Points on a hilly landscape, in no order, each with its height.
From any point a ball takes the steepest step (drop divided by distance) to one of its 2 nearest points. It stops when none of these is lower. Distance is the straight distance between rows; heights are no part of it.
gonis height 500: [ -3 -12  -2  -7  19  -1   3  19   5  -8  19  11  10  14 -12   3  17  17
   1  -5  12]
vife height 884: [  3  10 -21  13   2  18  -7 -33 -25   8 -17  -3  -7   4  -6  10 -21  -9
  20  14 -17]
semiz height 464: [ 12 -26  15  -2  -7 -13  15  28  -2   7  -1  18   3 -16   6  17  14   8
  -4   0  21]
lemi height 827: [  3  28 -11   3  -7  20   0 -16 -13   3 -17   3 -12 -10  14   9  -9 -31
  -2   3 -16]
lizoz height 624: [-17   5  10  14 -12  -8   5  -6 -15  -9  -7 -16 -28  11 -17 -13 -17   0
   5  24 -20]
zodat height 417: [  7  -7  -4 -21  24   1 -19   6   2   5   7   4  26   7 -12   6   8   7
  -2  11  22]
Gupiz height 250: [ 20  -1 -23  -5   7  -3 -18 -20  24  14  -1   1   4 -15   9   7   5   1
 -22 -24  14]
bugun height 492: [ 11  -7   0 -10  10  -9  -3  19  -4   6   1  21   8  -4   4  17  13   6
 -11   2  20]
palar height 658: [-14  11 -20 -10  20  31 -14 -19  12  10   7  23  33  11 -11 -15 -12 -21
  -6   1  26]
bika height 134: [ 15   9 -11   7  -6   9   8   1  17   4  -6  -4  -8 -10  27   2   7   0
 -21 -26  -2]
pimil height 397: [  1  10   3   0  11  14   0  26  -5  -9  11  -9   8  28  -7 -10  -6  -5
 -10   3 -12]
Muba height 438: [ 10 -32  25  -9  -9 -24   9  31 -10   6   4   4   7 -11  11  20   7  -1
   6  -2   2]
nofi height 362: [-15 -18   4  -1  -8 -19  11 -11  -5   5 -17 -36  -7 -31  20  14  -3  -8
  27 -11 -19]
kube height 265: [-10 -17  24   5 -11 -21  14  27  -8  -4   6 -14 -14   8   2  -3   2   8
   1   4 -12]
keko height 753: [-14  17   4   9  -7   6   4  10  -6 -17   2  13 -16  18 -10 -14  -9  -7
 -14  10  -9]
vuf height 758: [ -7  -7   3   0  -6 -20   7   3 -10  -5  -4  18 -15 -12   5  16  13   2
   6   0  -4]
Valas height 306: [ 19  14 -20  -1  10   6  -8 -17   8   2   8  -4  10   5   4   2  -3  -1
   8 -22 -12]
refi height 344: [  1   9 -10  -6  21  19  -5  14  -4  -7  13  -6  27  29  -8  -6  -9  -3
   1  -8  -8]
nes height 363: [ -6 -30  12   5   1 -22  11  37  -6  -1  -6   1  -5   5 -14   8   0  22
 -20  20  27]
vumu height 589: [ 16 -10  11 -10   0 -18  -2  -2  -2   4  14  -9   6  -7   8  11  10  -1
  22 -14 -16]
Rif height 710: [-30  -2 -15  -5  22  10  -4  13   3 -11   0   8  15  28 -24  -9  -8  10
 -18  13  21]
vaze height 875: [ 12  12 -11  16  -4  35  -9 -36 -17  10  -8   7  -4   8  -4  -3 -28 -15
  11  18 -10]
nus height 360: [ 10   3 -19 -14  18  -4 -27 -14  -5  16  -5   7  20   1  -6   6  -2   6
   2   8  13]
feken height 373: [  6  -4  14 -11   7 -14  -4  17 -13  -9  17  19  -4  12 -18  10   3 -10
   0  10  -5]
romo height 893: [-12   7  -6   7  -3   3  -1 -21 -26   1 -23 -11 -19  -9  -6  11 -10 -14
  15  21 -19]
nel height 513: [ 13  -7  -2  -6   3  -9  -3  13  -4  14 -14   2   8  -9  16  17   8  10
 -13  -1  13]
kov height 256: [ -4  -5  23  -2 -19 -13  -7  -1  -3   3 -12 -18   0 -11   4  -9  -7   1
   4  20  -1]
pesa height 627: [ -5  19  -5  -3   8  28 -14  -7  -3   3   9  30  16  15 -15 -15 -16 -23
 -11  12  12]
nefek height 144: [ 15  19   1   3 -11  12  -1  -9   6   2  -4 -19  -2  -4  14  -8  -3 -10
  -1  -1 -13]
tupe height 405: [-14 -24  -2   2  10 -15   2  21   4  -3  -2   0   6   5 -16   1   7  34
  -8  18  35]
besat height 257: [  3   7  -1   2  -1   0  -8 -10 -14   0  -2  -6  -4   8  -9  -4  -8   1
  12  14 -14]
Boli height 549: [  6  -2  -2   6   1 -10   8   2   8   1  11 -24   2   6  11  -5   9  19
  14 -18 -11]
Boder height 522: [  2 -10  -1   1  12  -2  10  21   7  -4  15  -2   6  14   1   0  17  23
   4 -15   0]
Nerul height 769: [-10  10 -13   2  -1  -9   3  -6  -2  -5   1  31 -11  -2   1   4  10   7
   1  -3   6]
pap height 828: [  7   7  14  -2   1  18 -14 -10   9  -1  13 -17  10  11 -14 -29  -4   2
   7  19   3]
Vagug height 333: [ -5 -35  18   5  -7 -30  19  38 -13   1  -7   4 -12   0  -6  15   0  15
 -10  10  10]
pazar height 319: [-13 -14  24  -8 -23 -14  -2  -8 -10   1 -18 -16  -4 -28   7   3 -11 -18
  15  18 -10]
gudos height 444: [  3  -3  -1  -2   4   1  -2 -12  31  -2  12   4   5 -10  -1 -12  17  19
  -2 -12  22]
kedi height 225: [ -3 -16  24   6 -15 -11  16  23   4  -3   8  -2  -9  -3   6  -6  13  13
   2  -2   0]
kebu height 570: [ 12 -14   7  -7   2 -18  -1  -3  12   3  17 -14  10  -4   3  -2  11  17
  20 -15  -4]
Vod height 504: [ 15 -21  11  -3 -12 -16   4  -2  21   8   1  11   5 -30  11   5  14  13
  -3 -11  25]
mavim height 291: [  4   6  -9   0 -12 -14  -7 -36  15   6 -10   8 -14 -30   8   3   5   0
  -2 -10  10]
geb height 307: [ 16   5 -20 -14  18   4 -21 -14  14  14   0   5  17  -5   4   4   2   1
 -13  -9  18]
mimot height 685: [-27   9 -19  -5  19  26  -7  -5   9  -3  -1   8  29  21 -13 -17 -10  -3
 -11   3  24]
Poro height 848: [ 16  18   2   3  -3  29 -15 -22   9   6   3 -12   9   5  -7 -23 -15  -4
   4  12   1]
naf height 357: [ -3  -8  25 -10 -15  -7  -5  -6 -20   3 -13  -5  -5 -22  -2   9  -7 -28
  10  24 -13]
Mek height 406: [-13   3  -8   4   3  10   6   0  26  -9   8  10   2   2  -1 -18  16  23
  -9  -8  25]
deg height 805: [  4  30 -26   9   1  21  -7 -24  11   6  -7   2  10   3   7 -13 -21  -8
 -10 -13   4]
vafaf height 742: [-10   2   3   1   4 -10   2  23 -13 -11  -3   7 -15  20 -13   2  -8   0
 -19  13  -8]
moru height 726: [-15   3 -10  -2  19   1  -9  17  -9  -8  -2   6   8  27 -21  -4 -12   8
 -16  12   6]
Simif height 313: [-16  16  -2   2   6  27   6  16  14 -14  11  19  12  16   0 -17   2  -6
 -20  -8  13]
bori height 819: [  1  30 -18   7  -4  20  -3 -20  -8   2  -9  15  -2   3   6  -1 -15 -20
   0  -3  -9]
Relo height 863: [ 14  18 -10  12  -4  35 -11 -33   0   8   0   5   6   9  -7 -17 -26 -11
   6  10  -2]
dize height 750: [-11  -2   4   3  -3 -17   6  18 -14  -7  -7  11 -17   4  -4  11   4   3
 -11   9  -3]
dav height 605: [-14   0   7  10  -8 -15   3   4 -16  -3  -5 -34 -17  14  -6  -9 -11   4
  14  15 -24]
bas height 768: [ -7  17   3  10  -2  18  -1  -5 -10 -13  10  18 -10  24 -24 -17 -21 -14
  -4  12 -13]
Tuda height 188: [  1   3   9   1  -9 -10  -8 -10  -3   1  -4 -12  -1  -4  -3 -10  -2  10
  11  12  -3]
Deduf height 325: [  8  -6  23  -4 -11   4  -5 -16 -22   4   1  -6 -10  -8 -11   3 -10 -28
  23  22 -23]
Pes height 308: [-21  -3  11  10 -11 -13  20  16 -16 -10  -8 -16 -28  -1   8   6   6  -5
   4   3 -22]
nanup height 248: [ 18  17 -25   3   2   5   0 -31   1   2   2 -12  -4  -1   2   8  -9  -9
  22 -16 -22]
fabe height 779: [ -7   5  21   2 -19  -9   0  -6   4 -12   9  17 -16  -8 -11 -15   5  -3
   3  16   5]
pebi height 581: [ 12  19  -9  -3   7  10  -3   9 -12   0   1  10   8  11  12  10  -3 -15
  -6 -10 -13]
kupu height 179: [ 18   5 -22   3  -6 -10  -9 -39  16   5  -3 -15 -10 -19   4   9  -2  -7
   7 -23 -13]
Zufup height 777: [-12  18 -19   6   1  -2  -6 -13  -2  -3  -6  19  -4   4  -3  -5  -3  10
   0   0   6]
Depe height 334: [ -4 -23   7  -7 -14 -26  -1 -16   2   7 -16 -23   2 -30  17  11  -6   4
  19  -8  -7]
Zif height 582: [  0   2 -18   6  15  19  13   8  25  -7  13   0  13  10   9  -7  11  16
  -9 -36   5]
Gesif height 586: [ -8  -8  14   2 -11 -19   4   5 -12   6  -2 -42  -2   6   6  -6  -8   6
  22   6 -21]
Ket height 559: [-16   2 -25   0  23  20   9   3  18 -10  10  10  26  18   0  -5   7  12
  -6 -32  12]
Tus height 224: [  5  11   8   6 -15   6   3 -15  -8   2  -7 -27 -11  -9   7  -2  -6 -18
  18   8 -22]
Milu height 335: [-16  -4   9   7  -8 -10  19   6 -14  -1 -10 -30 -18 -16  21  11   6 -11
  18  -7 -23]
madid height 900: [-15  -1  -1   4  -5 -12   0 -12 -22   3 -26 -28 -11 -13   4  10  -9  -1
  17  16 -18]
tabom height 288: [ -2  -4   4  -5  -8 -14  -1 -24  -7   2  -9  -6  -7 -25   5  12   3  -7
  25  -1 -15]
komad height 528: [-15 -14 -17  -9  26  13   5  11  16  -9  12  13  18  16 -12   2  19  20
  -1 -10  22]
Zasu height 604: [ 14 -10 -16   0  16  16   9   6  29   7   9  11   8  -4  11   5  19  10
 -19 -37  16]
did height 305: [-17 -34  20   4 -12 -32  19  28 -15  -2  -9  -3 -17  -3   0  14   0   9
   3   2  -6]
vuzo height 194: [ 15  14 -24   4  -1   6  -6 -17  20   8  -4   4  -4 -13  18   6   0  -9
 -23 -28   3]
Dig height 600: [  1  19 -12  -5  11  15  -9   2  -3   1   4  22  15  11   0  -2  -6 -13
 -10  -3   4]
nep height 245: [  1   5  -6   2 -12 -12  -6 -38   4   5 -13 -10 -11 -24   4   1  -2   2
  16  -1  -5]
Muriz height 161: [  2 -20  23   5  -5   0  21  36   8  -5  13  12  -5   2  -5  -4  19  12
 -13   2  18]
dovan height 551: [  2   3  -1  -4  -1  -7  -2   2 -17   8 -24  -8  -7 -17  21  24   4 -10
  -2   1  -9]
bebil height 809: [ -2   4  13  -3   2   6 -10  -5   8 -10  19   3   2  10 -24 -22   1   6
   7  17   6]
ruge height 535: [ 13 -11   3  -3  -7 -12   3   4  -1  16 -23 -14  -1 -26  29  22   7  -3
  -9 -10  -1]
bif height 462: [  6 -13  12 -14  10 -11 -10  13   0   0  14  -4  16   7 -13   2   9   9
   6  10  10]
dozi height 364: [-16  10   1   5   1  14   5  12  16 -14   8   6   0  12  -4 -20   6  12
 -14   2  15]
kazu height 790: [ -9  22 -26   7   3  10  -9 -18  14   2 -10   4   5   2   4 -17  -8  12
 -10  -5  16]
manad height 569: [  1  -5   4   6  -7 -15  10   9  -6   5   0 -41  -5   7  16   0   4  11
  17 -11 -20]
godi height 409: [  6 -15  24 -12  -6 -20   2  22 -14  -3   7   8  -2  -4  -2  17   6 -13
   2   8  -8]
gize height 48: [  6   9  10   5 -13   4   8  10   3   1  -4  -9  -8  -7  20  -1   9  -3
  -9  -4  -5]
subok height 216: [ -5 -10   6   5   6  15  19  40   7  -8  10  18  -2  13  -5  -2  17  10
 -23  -2  19]
damam height 565: [  7  12  -7  -7   4   1  -4   8 -23   5 -14   5  -2  -1  15  23   2 -17
  -4   1 -16]
Linog height 523: [ 22 -31  13  -3 -14 -15   7   1  22  15  -3  -2   4 -32  19  12   8   7
  -7 -24  13]
Tasi height 619: [ 22 -13  -3  -7  11   4   5   9  19   8  11  12   8  -9  10  10  22   8
 -12 -24  15]
Ruzon height 275: [ 10   7  12   7 -13  19   2 -24 -16   3  -2 -16 -15  -5  -4  -3 -13 -25
  23  19 -26]
folab height 258: [-16  -3  -5   0  12  17  13  29   9 -12  12  32   5  15  -6  -3  11   1
 -22  -4  24]
Fod height 371: [ 17   9 -13 -13  22  19 -12  -6   7   1  15  -2  27  15  -5  -2  -3  -6
   6 -14  -5]
leri height 782: [-16  14  -6  14   9  22  -1  -5 -13 -11   6  19   5  33 -30 -18 -34 -12
  -9   8  -7]
nada height 479: [  2  -6   2  -6  -5 -15  -6 -11  13   4   3  15   2 -19   2   1  12  15
   1  -1  23]
nekiv height 766: [-12  19   6   8 -16   2   9  -6  -3 -15   3  13 -24   0  -2  -9   5  -9
   4   3 -13]
sabin height 320: [  6  -2  13  -4   3  -4  -7   3 -15  -4  12  -2  -4  18 -21  -2  -8  -8
  12  15 -20]
ralu height 540: [ 20 -16  -1   1  -9 -13   2  -2  16  15 -12 -15  -4 -26  24  13   9   5
 -12 -23   1]
Sor height 792: [ -7   5  22  -3  -8   0  -1   8   9 -15  17  17 -11   5 -20 -19   4  -3
  -9  19  10]

For each start below, name the point where the ball stops.
Poro -> vafaf
bugun -> Tuda
bif -> gize
Zasu -> gonis
Deduf -> gize
nes -> Muriz
leri -> ruge
gudos -> Muriz
bori -> vafaf
Milu -> Muriz
Rif -> ruge

Call two points neighbours if one is among the 2 nearest of the other. Go from one point of each pair to the other, from neighbour to neighbour, staying as low as possible. Name the highest point that can't be avoided.
refi, nep -> Fod
gize, Tuda -> naf
Tuda, Muriz -> gonis
nep, Muriz -> nofi
